Points, in no order, along strands that fork and pass close to each other.
Two points are linked if the straight distance between their rows is under 7.07. Some points are linked to none.
j524: [-1.667, 0.526, -0.024, 1.199, 2.142, 2.198, -0.394, -0.433, 0.899, -4.282, 0.747, 0.718, 0.314, -2.394, -0.308, -3.362, 0.159, 1.333, 1.332, 3.573, 0.900, 0.350]
j188: [-0.183, -0.011, 0.355, 5.381, 0.355, 0.795, 1.230, -3.351, 0.306, -1.711, 1.026, 2.210, 0.827, 0.663, -0.847, -1.940, -0.388, -1.359, 2.456, 1.329, 1.301, 1.488]
j384: [0.999, 0.145, -1.734, -4.102, 1.991, 1.007, 0.154, 1.698, 0.583, 3.222, -2.210, -0.194, -0.998, -1.246, 1.188, 3.182, 1.158, 1.267, 2.181, -2.143, -2.076, -0.669]
j697: [-0.394, 1.111, 1.356, -1.033, -1.548, -0.673, -1.890, 1.087, 1.788, 4.635, 2.007, -0.258, 0.454, -0.253, -1.111, -0.244, -0.326, 1.449, -0.633, -2.063, 2.936, 1.282]
j950: [-1.859, -0.575, 1.191, -1.196, 0.672, -1.830, 0.257, 0.048, -2.951, -0.633, -3.544, -1.679, 1.508, 0.174, 1.438, 3.103, -1.265, 0.162, -2.959, -1.086, -0.441, -3.584]
j424: [-1.150, -1.809, 0.666, 2.260, 2.614, 1.118, 0.293, 0.351, 0.883, -3.475, 0.525, -0.217, -1.687, -1.690, 0.848, -5.551, -0.341, 1.793, 3.840, 1.777, 1.283, 0.642]
j403: [1.710, -0.506, -0.221, -3.308, 2.940, 2.423, -0.147, -0.296, 1.305, 2.311, -1.948, 0.536, -0.034, -2.065, -0.680, 0.100, 1.772, -0.259, 0.385, -1.352, -1.577, 1.091]
j492: [3.125, 0.337, 1.507, -2.469, -2.679, -0.165, 0.522, 1.367, -0.947, 1.195, -1.354, 0.501, 1.763, 0.806, 1.295, 0.950, -2.078, -0.541, 0.145, -0.003, -3.021, -0.370]
j589: [1.451, 0.127, -2.047, -3.887, 1.423, -1.201, -0.286, 2.289, -0.218, 2.047, -2.281, 0.386, -1.995, 0.736, 0.164, 4.658, 0.642, 1.099, 0.460, -4.798, -0.307, -2.250]
j222: [1.991, 0.359, -1.041, -0.577, -0.794, -0.733, 0.742, 0.711, 0.207, -0.513, 3.182, -1.300, -0.260, -1.485, 0.146, -2.008, 0.997, -0.783, 0.382, 2.353, -2.305, -1.353]
j836: [4.514, 0.940, -1.988, -1.961, -0.988, 0.296, -0.217, -1.384, -1.818, 4.013, -1.188, -0.641, -0.937, 1.965, -1.348, -0.304, 0.612, -0.019, -1.309, -3.308, -0.748, -0.779]
j678: [-0.641, -1.518, 2.567, 3.723, 0.636, -0.313, 1.301, -0.989, 0.569, 2.977, 0.973, -0.653, 0.438, -2.558, -1.847, 0.140, -0.465, -2.435, 0.787, -0.715, 0.434, 4.366]
j736: [-0.358, 1.268, 2.359, 0.045, 0.692, -1.036, -0.978, 0.562, 2.256, -1.185, 0.408, 3.954, -3.471, -1.931, -0.078, -1.584, 1.227, -1.212, 0.887, 0.357, 1.812, 1.275]
j711: [1.611, -0.398, 0.697, 1.621, 2.278, -1.390, 0.467, 2.255, -0.740, 2.495, -1.352, -0.284, -0.064, -3.121, -5.312, -2.315, 0.146, -1.237, -0.599, -0.459, 0.384, 1.776]
j630: [-0.074, -3.093, -3.432, -0.912, -2.573, 1.234, 0.468, 1.871, 0.155, 0.600, -1.459, -3.363, -1.441, 1.549, -0.405, 5.916, 1.550, 1.139, -0.091, -6.874, 2.871, -1.711]
j176: [-1.880, -0.335, -1.101, 0.809, -1.265, 0.628, -1.894, -0.190, 0.849, -2.249, -0.880, 0.006, -1.136, 2.234, 5.037, 0.622, 1.740, 1.536, 2.143, 1.676, -2.567, -2.963]
j123: [0.807, 1.628, -0.026, -4.372, -0.711, 0.299, -0.315, -0.568, -1.645, -1.356, -1.478, 1.369, -2.521, -0.653, 0.252, -0.583, -0.794, 1.163, -1.755, 0.473, 1.689, 1.967]
j748: [-2.391, 0.619, 1.600, -2.293, -0.631, -0.823, 0.085, 0.355, -1.689, -2.022, 0.702, -3.887, -1.268, 1.478, 2.300, 3.173, -2.192, -0.046, -2.621, 0.216, -1.606, 0.036]
j241: [-3.412, -2.679, 0.525, 5.580, -0.331, -1.596, -1.284, 0.428, 1.141, -1.787, -0.024, 0.072, -0.435, -0.154, 0.475, -2.667, 0.178, -1.273, 1.382, 2.912, 1.879, 3.036]
j398: [0.514, 0.934, -1.182, -0.409, -0.945, -0.776, -1.169, -1.536, -1.801, -1.903, -0.213, -0.564, 1.363, -1.939, 1.363, 0.000, -3.301, 0.697, 1.506, 1.620, -2.217, -3.138]
j444: [-0.601, -0.388, -0.949, -1.536, -0.368, -1.022, 0.237, -1.389, -3.505, 2.948, 0.214, -1.361, -0.367, 0.592, 1.624, 3.467, -0.154, 1.293, 1.633, -0.800, -1.528, -4.216]
j875: [-0.127, -2.302, -2.408, -2.939, -2.350, 1.464, -0.358, 1.188, -0.287, -0.090, -2.640, -1.235, -2.156, -0.292, 1.114, 3.268, 1.681, 0.826, -2.460, -5.830, 2.353, -2.071]
j393: [1.854, 4.609, 0.504, 0.472, 0.346, 0.110, 1.931, 0.695, 1.601, -1.830, 1.159, 0.361, -0.784, 0.407, -1.453, -2.532, -0.767, -0.146, 0.161, 1.678, 0.102, 1.348]
j20: [0.083, 0.407, -1.178, -2.290, 0.488, -1.265, 2.492, -0.560, -2.693, 1.602, -1.058, -0.523, -1.447, 1.041, 0.328, 5.654, 0.461, 0.900, 0.798, -3.357, -1.015, -2.704]
j92: [-1.046, -0.495, -0.822, -1.270, -1.110, -0.689, 3.638, -0.098, -1.517, -2.775, 0.828, -2.985, -1.395, 0.022, 3.037, 2.140, 2.097, 0.172, -3.064, -0.769, -0.411, -4.095]
j501: [1.356, 1.389, 2.639, -0.717, -2.256, -0.174, 0.013, 0.874, -0.156, 0.860, 0.981, 0.473, 0.763, 3.377, 2.815, -1.309, -2.965, -0.327, 2.383, 1.193, -0.820, -1.001]
j450: [-0.797, 1.449, -0.591, -4.130, 0.623, 3.334, -1.232, -1.428, 0.438, 0.692, 0.795, 1.835, 1.192, 1.483, -1.202, 0.660, -0.953, -0.588, -2.362, -1.491, 2.981, 0.125]
j932: [0.484, -1.338, -1.313, 3.708, 1.918, -0.704, 0.449, 0.275, 0.954, -3.739, 0.356, -0.082, 5.319, 1.658, -0.784, -3.375, -1.312, 1.337, 1.425, 2.738, -0.542, -1.087]
j310: [-1.187, -1.769, 0.148, 0.016, 2.780, 1.657, -1.367, -1.045, -0.796, -3.570, 0.307, 0.513, 1.744, 3.550, 2.625, -0.542, 0.242, 3.197, 1.837, 2.495, -1.779, -0.692]
j984: [-1.949, -1.952, 0.952, -1.522, -1.087, 1.892, 2.882, -2.351, -1.496, -2.219, -3.094, -2.870, -1.320, 0.456, -2.696, 4.552, -1.383, -1.425, -1.542, -4.873, 2.030, -0.887]
j128: [-1.979, 2.212, 0.166, 2.621, 0.284, -1.565, -2.502, -1.340, 1.479, 0.720, 3.368, -1.866, -0.535, 1.641, 1.979, -0.008, 1.648, 3.068, 0.602, 1.061, -0.690, -0.968]
j733: [-0.086, 1.416, -1.255, -1.807, -1.244, 0.717, -2.533, 1.084, 0.069, 4.994, -0.955, 0.676, 0.477, -0.549, -1.525, -0.947, 0.409, 2.407, 0.466, -1.381, 3.338, -1.390]
j974: [1.786, -0.412, 0.721, 3.227, -1.185, -0.526, 1.699, 0.929, 0.748, -0.340, 2.281, 0.461, 0.790, -3.742, -1.714, -2.367, 0.915, -1.364, 0.510, 1.299, -0.895, -0.523]
j312: [-2.283, 1.769, -0.824, 0.531, 1.018, -1.444, -1.140, -0.344, -0.071, 0.875, 0.711, 1.351, 1.113, 1.857, 0.518, -0.576, 1.739, -0.455, -0.897, 2.949, 1.505, -2.527]
j652: [-0.711, 1.568, 2.587, 1.796, -1.635, 3.061, 2.304, 2.311, 3.163, -0.687, 0.394, 1.833, -0.055, -1.502, -0.094, -0.132, -0.134, -0.972, 2.019, 1.507, 0.410, 3.141]
j387: [-1.766, 1.059, 2.311, -2.364, -0.355, -0.881, -1.651, 1.632, 1.057, 0.248, 1.175, -1.063, 0.662, 0.201, 2.095, 2.536, -1.362, 0.124, -1.485, 0.995, -1.886, 0.999]
j705: [1.191, -1.129, 0.319, -0.654, 2.157, 1.185, 0.637, -0.014, -1.256, -3.574, -0.012, -0.767, 1.800, 1.553, 2.566, 1.216, -0.179, 0.688, 0.661, 1.949, -4.896, -2.062]
j557: [0.685, -0.072, -1.156, -2.704, -1.775, 1.183, -0.283, 0.847, -0.184, 0.678, -1.523, -0.299, -1.218, -1.199, 0.926, 1.828, 2.714, 0.992, -4.205, -3.867, -0.251, -3.585]
j232: [1.829, 1.425, 2.100, 4.418, -0.803, 1.336, 4.209, 2.887, -1.765, -0.150, -0.404, 1.514, -1.054, -1.515, -3.705, -1.400, -0.409, -0.204, 0.444, -0.684, 1.360, 2.811]
j731: [0.312, 0.503, 3.209, -1.198, -2.517, 0.500, -0.518, 1.194, 2.041, 2.519, 2.985, 0.782, 2.411, -1.632, 1.172, -0.420, -1.421, 1.329, 0.137, -1.368, 0.968, -0.340]
j354: [-1.635, 1.095, -0.679, -2.153, -0.169, -2.887, -0.918, 0.646, -0.670, 1.656, -3.001, -0.736, 1.482, -0.850, 2.500, 1.702, -2.038, -0.267, -0.781, -0.263, 0.730, -3.534]
j792: [0.506, -1.742, -1.044, -1.484, 2.513, -0.458, -1.173, 1.761, -0.012, 2.562, -1.511, 1.920, 0.938, -2.826, -4.865, -1.354, -0.290, -0.861, 0.196, -1.225, 3.269, 1.499]
j564: [-1.759, -0.237, 0.917, -0.172, 0.820, 2.086, -0.122, -1.714, 1.265, -2.562, 2.397, 1.960, 1.028, -1.960, -0.179, -2.545, 0.543, -1.539, -1.272, 2.693, 1.799, 0.376]
j441: [-0.499, -1.468, 0.336, 6.884, 1.888, -0.737, 3.107, 0.815, -2.082, 2.100, 0.300, -0.328, -1.691, 0.029, -2.324, -1.539, 0.740, -2.905, 2.237, 0.045, 0.540, 1.108]
j694: [-0.606, -2.868, 3.065, 1.310, 0.701, -0.650, -2.833, -0.720, -0.336, -0.135, 1.489, -0.301, -0.676, -3.105, 0.010, -2.833, -0.318, -0.549, 0.553, 1.842, -1.480, 1.184]
j165: [1.693, 0.622, 1.113, -1.515, 1.732, 0.174, 0.578, 0.766, -0.712, 1.571, -0.466, 2.730, 2.006, -1.924, -3.425, -0.988, -2.647, 0.977, 1.670, -1.018, 2.325, 0.247]
j922: [4.470, 0.709, -0.566, -0.654, 0.043, 0.256, 0.173, 0.145, 0.159, 3.795, -1.005, 0.892, 0.629, 1.106, -3.143, -1.677, 0.022, -2.501, -0.283, -1.957, -1.184, -1.185]
j482: [0.342, -1.253, -2.022, 2.600, -0.552, -3.357, -1.230, 0.213, 2.904, -4.397, 0.411, -0.787, 0.311, 0.397, 1.795, -3.866, 0.124, 1.911, 0.762, 2.264, -0.703, 1.603]
j297: [-0.705, 1.187, -0.746, -1.202, 0.086, -1.817, 1.270, -0.156, -1.226, -3.557, 3.372, -2.971, -1.508, 2.291, 2.819, 1.264, 0.030, 1.106, -2.410, 1.004, -1.040, -1.584]
j691: [-1.905, 1.142, -2.865, 2.610, 0.164, -2.415, -1.993, -1.354, 1.325, -2.084, 2.365, -1.447, 1.470, 3.672, 1.673, -0.389, 0.908, 4.230, 0.478, 1.676, 0.274, -1.233]
j734: [-1.486, 0.230, 1.138, 1.548, -0.434, -1.409, 0.263, 1.012, 1.592, 1.340, 0.598, 2.861, -2.901, -3.865, -2.093, -0.794, 1.027, -1.596, 0.583, -0.598, 3.446, 2.538]
j169: [0.091, -1.915, 0.565, -0.894, -1.234, 0.151, -2.768, -0.644, 0.574, 2.081, 1.792, 0.064, -0.558, -4.781, -1.721, -0.659, -0.797, -1.430, 0.996, 0.061, -1.886, 0.262]
j309: [2.467, 0.720, -1.207, -2.111, 1.176, -2.568, 2.518, -0.865, -0.985, -1.584, 2.939, -1.498, -0.151, 0.092, 1.580, 0.252, -0.665, 0.115, 0.024, 0.779, -2.358, -0.620]
j113: [-2.568, -1.834, -3.878, 1.162, 0.980, -1.340, -0.922, -0.359, 3.279, -2.922, 1.830, -0.340, 2.091, 3.937, 1.309, -2.474, 0.902, 4.943, 1.546, 0.977, 0.922, -0.130]
j975: [0.551, 1.205, -1.546, -2.138, -0.306, -0.215, -1.887, -2.957, 0.990, 3.146, 0.346, 2.048, -2.162, -0.123, -1.058, 0.848, -0.575, -1.292, 1.417, -2.610, 2.103, 1.546]
j795: [0.032, 1.509, -0.694, -4.254, 0.788, 1.206, 1.242, -0.963, -2.282, -2.547, -1.322, 0.773, -0.966, 1.747, 0.039, 1.067, -1.983, -1.603, -1.543, 1.356, -0.111, 0.743]
j880: [-2.444, 0.822, 1.275, 5.288, -0.409, 3.316, 4.236, 2.771, 1.577, -1.871, 2.400, -0.236, -1.473, -0.147, -0.072, -0.551, 0.471, -0.832, 1.578, 0.545, 1.478, 2.735]
j215: [-1.296, -0.349, 3.460, -3.215, -0.325, 1.024, -2.155, 1.063, -1.081, 0.585, -1.617, 1.063, 0.790, -0.074, 1.769, 2.363, -0.510, 2.243, -1.329, 0.428, -1.226, 1.436]
j751: [0.015, -0.309, 0.027, 0.519, -0.171, -1.292, 1.528, -1.354, 1.285, 3.345, 1.099, 0.120, 0.946, -0.765, -1.259, -0.311, -0.568, -3.359, 0.366, 1.012, 1.432, 4.292]
j667: [0.800, -0.318, 2.369, 2.298, -0.296, 1.454, 0.182, -4.575, -0.977, 1.310, 0.908, 3.273, 0.985, 0.447, -1.207, -1.319, 0.035, -0.938, 0.381, 0.068, 1.521, 1.780]
j107: [-1.869, 0.839, 0.296, -2.000, -2.688, -0.278, 1.383, 1.548, -0.970, -1.050, -0.638, -1.485, -1.114, 0.505, 1.998, 3.445, 2.326, 1.093, -5.165, -1.326, 0.692, -2.716]
j712: [0.542, -1.238, 1.356, -1.221, 2.268, 3.395, 0.005, -0.047, -0.624, 1.709, -0.848, 0.004, 0.903, -1.928, -1.759, -0.704, 1.324, -0.952, 0.561, 1.926, -2.488, 1.198]
j442: [-0.224, 1.306, -0.992, -1.728, -0.677, -1.367, -1.695, 0.314, 2.408, 2.962, -2.402, -0.446, 1.587, -2.889, 1.605, -0.001, -1.095, -1.500, -0.814, -1.033, -0.092, -2.301]
j842: [0.469, 0.360, -1.617, -5.394, 1.387, 1.566, -0.575, 0.033, -1.829, -0.848, -1.117, 1.389, 0.592, 2.499, -1.936, 2.488, -2.480, -1.358, -2.935, -1.789, 1.578, 0.275]
j507: [0.611, 1.512, -0.887, -2.113, 2.259, -0.770, 1.121, -2.380, -0.694, -0.668, 0.042, -0.479, 0.616, 0.664, 0.979, 1.271, -0.542, -1.432, -1.317, 0.788, -1.121, 0.023]
j520: [3.436, 0.393, 0.414, 1.035, 2.537, -1.684, 2.232, -0.980, 1.227, 3.334, -0.078, 0.735, 0.762, 0.018, -0.239, -1.665, 1.934, -2.360, 0.971, -0.486, -1.241, -0.966]
j849: [-2.335, -0.094, -0.177, -1.157, 0.455, 0.211, -0.707, 0.382, -1.058, 0.210, -0.565, -2.033, -1.441, 1.325, 4.305, 2.023, 0.453, 1.145, 2.179, 1.222, -2.351, -3.243]
j329: [-1.779, 0.662, 1.703, -2.246, 0.171, 3.139, -1.511, -2.940, 0.908, -0.710, 0.654, 2.539, 1.161, -0.484, 0.263, 0.338, -0.363, -1.324, -2.035, 0.774, 1.010, 1.568]
j845: [-0.753, -0.743, 3.246, 4.611, 1.906, 1.159, 1.593, 0.458, 1.993, 0.120, 1.681, -1.638, 0.586, -0.037, -1.046, -1.096, 1.188, -2.510, -0.880, 1.043, -1.327, 3.941]
j617: [-0.636, -1.797, -1.216, -3.801, 0.165, 2.624, 1.053, -0.407, -2.394, -2.646, -2.301, -1.131, -0.821, 1.502, -2.474, 4.700, -1.067, -1.800, -4.092, -3.636, 0.766, -0.189]
j882: [1.663, -1.431, -2.556, -3.809, -1.962, 0.807, -3.285, 0.389, 0.333, 0.813, -0.333, 0.825, -1.392, -0.661, -0.998, 1.073, 1.311, -0.044, -3.686, -2.698, 1.726, 1.553]
j994: [-1.600, 0.593, 2.815, 0.145, -1.161, 0.086, -1.073, 2.365, 2.327, 1.574, 3.643, -0.052, 0.653, -1.286, 1.040, 0.453, -0.260, 0.616, 1.791, 1.195, -0.715, -0.340]
j12: [1.286, 1.476, -0.289, 1.179, -1.607, 0.878, 0.161, -4.570, -0.973, 1.967, -0.520, 3.695, 0.161, 0.747, 0.795, 0.309, 1.097, 0.063, 1.724, 0.658, 0.753, -0.090]
j993: [-0.224, -2.303, 0.830, -1.660, -3.187, 0.083, 1.685, 1.865, -3.320, 0.222, -0.863, -5.060, -1.106, 0.629, -1.833, 3.403, -0.697, 1.363, -2.865, -4.055, -0.109, -2.199]
j99: [-0.596, 1.098, 0.853, 1.119, -0.224, -2.417, -1.896, -1.627, -0.653, 1.118, 1.562, 0.613, -0.066, 2.122, 1.569, 1.037, 2.766, 1.003, -2.228, 0.904, -0.755, -1.132]
j551: [1.997, -1.054, -0.641, -3.346, -2.582, 0.352, -0.176, 1.778, -1.987, 1.334, -0.164, -3.881, -1.671, 0.285, -0.514, 3.317, 0.064, 1.264, -3.220, -3.348, -2.182, 1.164]
j296: [-0.307, 1.947, 1.431, -1.162, 0.511, 1.271, 1.036, 0.380, -0.738, 2.080, -0.239, 2.140, 2.161, 0.604, -0.188, -0.150, -0.860, 2.562, 2.917, 1.616, 1.953, 0.037]
j855: [0.820, 0.565, 2.244, -3.541, 0.982, -0.534, -1.296, 0.755, -0.092, -0.038, -1.388, 3.794, -2.075, -0.249, 1.088, -1.348, 0.783, 0.862, -0.910, -0.392, 1.777, -0.096]
j301: [0.924, 2.944, -1.375, 1.402, 0.378, -1.492, -0.637, -0.664, 2.067, -4.327, 0.786, -1.441, -1.190, 1.015, 1.401, -3.037, -0.688, 1.297, 0.665, 1.906, -1.041, 0.850]
j926: [-0.673, -1.783, 2.163, 1.486, 2.486, 1.254, 0.916, 2.731, -0.917, -1.001, -0.297, -0.053, -1.954, -1.457, -1.026, -4.541, -0.899, -1.164, 3.963, 2.463, 0.474, 0.706]
j260: [0.446, 1.042, 0.078, -0.906, -1.561, 0.009, -1.699, 0.756, -0.574, 2.859, -0.046, -0.885, -0.531, -0.011, -1.116, 0.695, 2.876, 0.815, -3.262, 0.781, -1.599, 0.007]
j563: [0.618, 0.606, -0.933, -3.294, -1.052, 1.488, -0.693, 0.124, -1.432, 1.412, 0.519, -2.967, -0.311, -1.591, -0.752, 1.219, 0.372, 1.219, -2.822, 0.284, -1.648, 1.526]
j933: [-0.448, -0.704, -2.140, -4.012, -3.233, -0.232, -1.762, 1.490, 0.816, 1.011, -1.696, -0.347, -1.512, 0.577, 0.863, 2.803, 0.245, -2.258, -3.420, -1.812, 0.766, 1.727]
j549: [0.728, -0.440, -0.858, -2.537, -1.416, 0.595, -2.204, -1.489, -1.916, -0.002, 0.001, 0.310, 0.524, -3.459, -0.861, 0.555, -3.057, -0.676, 0.684, 0.660, -2.029, -1.166]
j580: [1.851, -3.611, -4.545, -2.620, -1.178, 0.610, -3.626, 1.109, 0.086, -0.083, -0.889, -0.533, -0.885, -0.032, 1.391, 2.757, 1.745, 0.496, -2.511, -5.427, 2.955, -0.042]
j996: [1.718, 0.267, -0.735, -2.588, 0.235, -1.398, 1.992, -1.066, -0.533, 2.553, 1.111, 0.095, 2.044, 0.129, -0.524, 0.955, -1.285, -1.106, -0.045, 0.765, 0.599, 3.158]
j708: [-1.708, 0.846, 0.714, -1.100, 1.365, 2.079, 0.071, -0.226, -1.358, -1.142, -0.726, 0.886, 1.832, 2.688, 2.298, -0.225, -0.554, 2.454, 2.463, 3.976, 0.049, -0.209]
j654: [-2.609, 0.472, -0.981, 3.364, 0.161, -1.448, -2.279, -0.770, 0.834, -0.242, -0.226, 0.220, 0.520, 1.021, -0.463, -1.960, 1.002, -1.142, 0.802, 4.060, 0.865, 0.131]
j197: [0.478, 0.214, -0.685, 1.844, 0.580, -1.135, 1.037, -2.933, 0.233, 0.544, -1.490, 2.616, 1.007, 2.104, 3.385, 0.491, 1.997, 0.775, 2.702, 2.372, -0.245, 1.031]
j970: [0.746, -2.018, -0.113, 4.150, -0.922, -1.545, -0.032, 0.467, 2.674, -3.758, 1.786, 1.033, 0.332, -2.332, 1.034, -2.761, 1.727, 0.537, 1.246, 1.924, -1.346, 0.329]
j251: [-2.017, -2.449, -3.851, 2.391, 0.454, -0.874, -1.436, -2.769, 4.108, -2.956, 1.301, 0.091, 1.956, 4.769, -1.302, -3.201, -0.082, 3.337, 0.661, -1.299, -0.294, 0.701]
j130: [-0.809, -2.426, 1.603, -1.388, -2.316, -2.124, 1.953, 1.259, -2.836, -1.339, -2.856, -3.263, -0.236, -0.553, -0.651, 2.430, -1.190, -0.405, -3.939, -3.365, 1.352, -3.572]
j601: [1.971, 4.429, -1.293, 0.399, 0.204, 0.182, -0.552, -1.668, -0.248, 1.438, -2.715, 0.135, -1.015, -0.084, 0.484, -0.160, 0.435, 1.206, 1.083, -0.317, -2.135, -2.602]
j325: [-1.502, -1.726, -2.828, 5.217, 0.896, -0.490, -0.579, -2.403, 2.886, -3.863, 1.034, 1.704, 1.146, 2.556, -1.336, -2.251, 0.132, 0.485, 2.137, 0.860, 0.726, 1.275]
j702: [2.218, 0.394, -0.731, -1.309, -4.666, -1.292, -0.474, -0.397, -2.116, 1.336, -1.886, -0.336, -0.529, 0.335, 1.405, 2.333, -1.450, -0.965, -1.218, -1.169, -2.252, -0.607]
j728: [1.919, -0.001, 0.105, 4.490, 3.168, -1.811, 2.021, -0.705, 0.381, 1.338, -0.750, 0.432, -1.280, 0.350, -1.280, -3.842, 0.888, -3.529, 2.390, 0.304, 0.171, -0.556]
j903: [-0.164, -1.668, -0.863, 1.609, -0.466, -0.680, -2.915, -1.754, 1.452, -2.492, 0.535, -0.611, -2.426, 1.220, 4.494, -0.263, 3.172, 0.855, 0.343, 0.477, -4.290, -1.590]
j789: [-2.582, -4.601, 1.673, 3.670, 3.237, 0.919, 1.743, 2.160, -1.642, -1.456, 2.221, 0.509, -0.592, 0.209, -0.865, -2.887, 0.760, -1.141, 3.104, 2.376, 1.451, 0.885]
j816: [0.777, 0.612, 0.178, 3.821, 0.810, -0.355, 3.018, 2.984, -1.248, 2.386, -0.803, 0.386, -1.802, -1.839, -4.808, -0.552, -0.673, -2.162, 1.949, -0.825, 0.947, 2.097]
j417: [0.620, -1.350, -2.540, -2.096, -4.644, -0.986, -0.601, 0.837, -1.796, 0.338, -4.397, -1.267, -0.405, 0.339, -0.303, 4.229, -1.502, -1.314, -2.788, -2.768, 0.310, 0.682]
j900: [-1.177, 0.681, 0.685, 5.793, 0.647, 0.030, 3.644, -0.500, 0.961, -1.584, 1.973, 1.148, -0.269, -0.181, -0.362, -0.202, -0.318, -0.368, 2.720, 0.562, 2.036, 3.354]
j60: [0.622, 1.364, 0.794, 4.604, 1.408, -1.031, 1.674, 1.712, -0.428, -2.716, 0.938, 1.004, 2.419, 1.845, -2.620, -2.532, -0.130, 1.480, 0.981, 2.681, 1.282, 0.121]
j342: [-2.297, -2.443, 3.263, 4.662, 0.233, -0.533, -1.482, -0.448, 0.804, -0.723, -0.159, 0.522, -1.125, -3.444, 0.524, -3.336, -0.204, -1.663, 0.422, 0.741, 1.117, 2.083]
j213: [4.297, 0.484, -2.800, -3.438, -0.154, 2.889, 0.099, 1.320, -1.627, 2.484, -2.880, -1.846, -0.068, 2.261, -1.077, 0.274, -0.683, 1.168, 0.068, -4.289, -0.206, -1.827]
j58: [-0.676, -0.578, 1.744, 1.826, 2.274, 2.112, 0.688, -0.223, 0.473, 0.084, -0.593, -0.504, 0.748, 0.096, -0.808, -1.125, 1.739, -1.339, 0.650, 3.655, -2.152, 3.902]
j256: [1.379, 3.075, 2.235, 2.502, 0.260, 0.374, 2.523, 1.451, -0.686, -0.056, 0.173, 1.219, 0.985, 0.214, -3.585, -1.880, -0.153, 1.191, -0.523, 1.330, 1.920, 2.567]
j521: [-0.826, 2.969, -0.378, -0.106, 0.049, 0.221, -2.066, -0.202, 3.128, -0.105, -1.351, 0.264, 1.061, -2.138, 0.054, -0.655, -1.321, -2.988, -1.302, 0.683, -1.275, -1.959]
j262: [1.204, 0.263, -1.179, 0.952, 0.477, -1.592, -0.515, -1.003, -0.783, -3.508, 1.254, 0.509, 3.617, -0.164, 0.732, -1.742, -2.285, 0.361, 0.427, 2.661, -1.260, -3.568]
j619: [-1.355, 1.078, 2.572, 4.112, 0.526, -0.418, -0.830, 0.354, 3.835, 0.714, 3.175, -1.074, 1.493, 1.363, 0.676, 0.326, -0.806, -1.322, 2.226, 0.380, -1.931, 0.250]

A fork is a point with three links, a tip a point with one. Leave the first point through the second and follow the links. Name the first fork or tip that comes.
j521 / j442 -> j99
j58 / j712 -> j903
j241 / j342 -> j256
j260 / j563 -> j521
j176 / j849 -> j507

A fork is a point with three links. Follow the links from the first point to the second and name the forks in between, in order.
j213 / j933 -> j816 > j256 > j309 > j297 > j875
j441 / j845 -> j816 > j256 > j309 > j507
j667 / j301 -> j188 > j99 > j256
j875 / j728 -> j297 > j309 > j256 > j816
j20 / j933 -> j507 > j309 > j297 > j875
j551 / j387 -> j99 > j256 > j309 > j297

Name the points in between on the shortest way along the links from the first point to the second, in order.
j816 / j442 -> j232 > j256 > j60 > j932 > j262 > j398 > j549 > j169 > j694 > j342 > j241 > j654 > j312 > j99 > j260 > j563 > j551 > j993 > j130 > j950 > j354
j20 / j795 -> j589 > j384 > j403 > j712 > j58 > j845 > j678 > j751 > j996 > j507
j751 / j520 -> j996 > j507 > j309 > j222 > j974 > j970 > j482 > j301 > j393 > j256 > j232 > j816 > j441 > j728
j310 / j619 -> j708 > j296 > j165 > j792 > j711 > j816 > j232 > j256 > j393 > j301 > j482 > j970 > j974 > j222 > j309 > j297 > j748 > j387 > j994
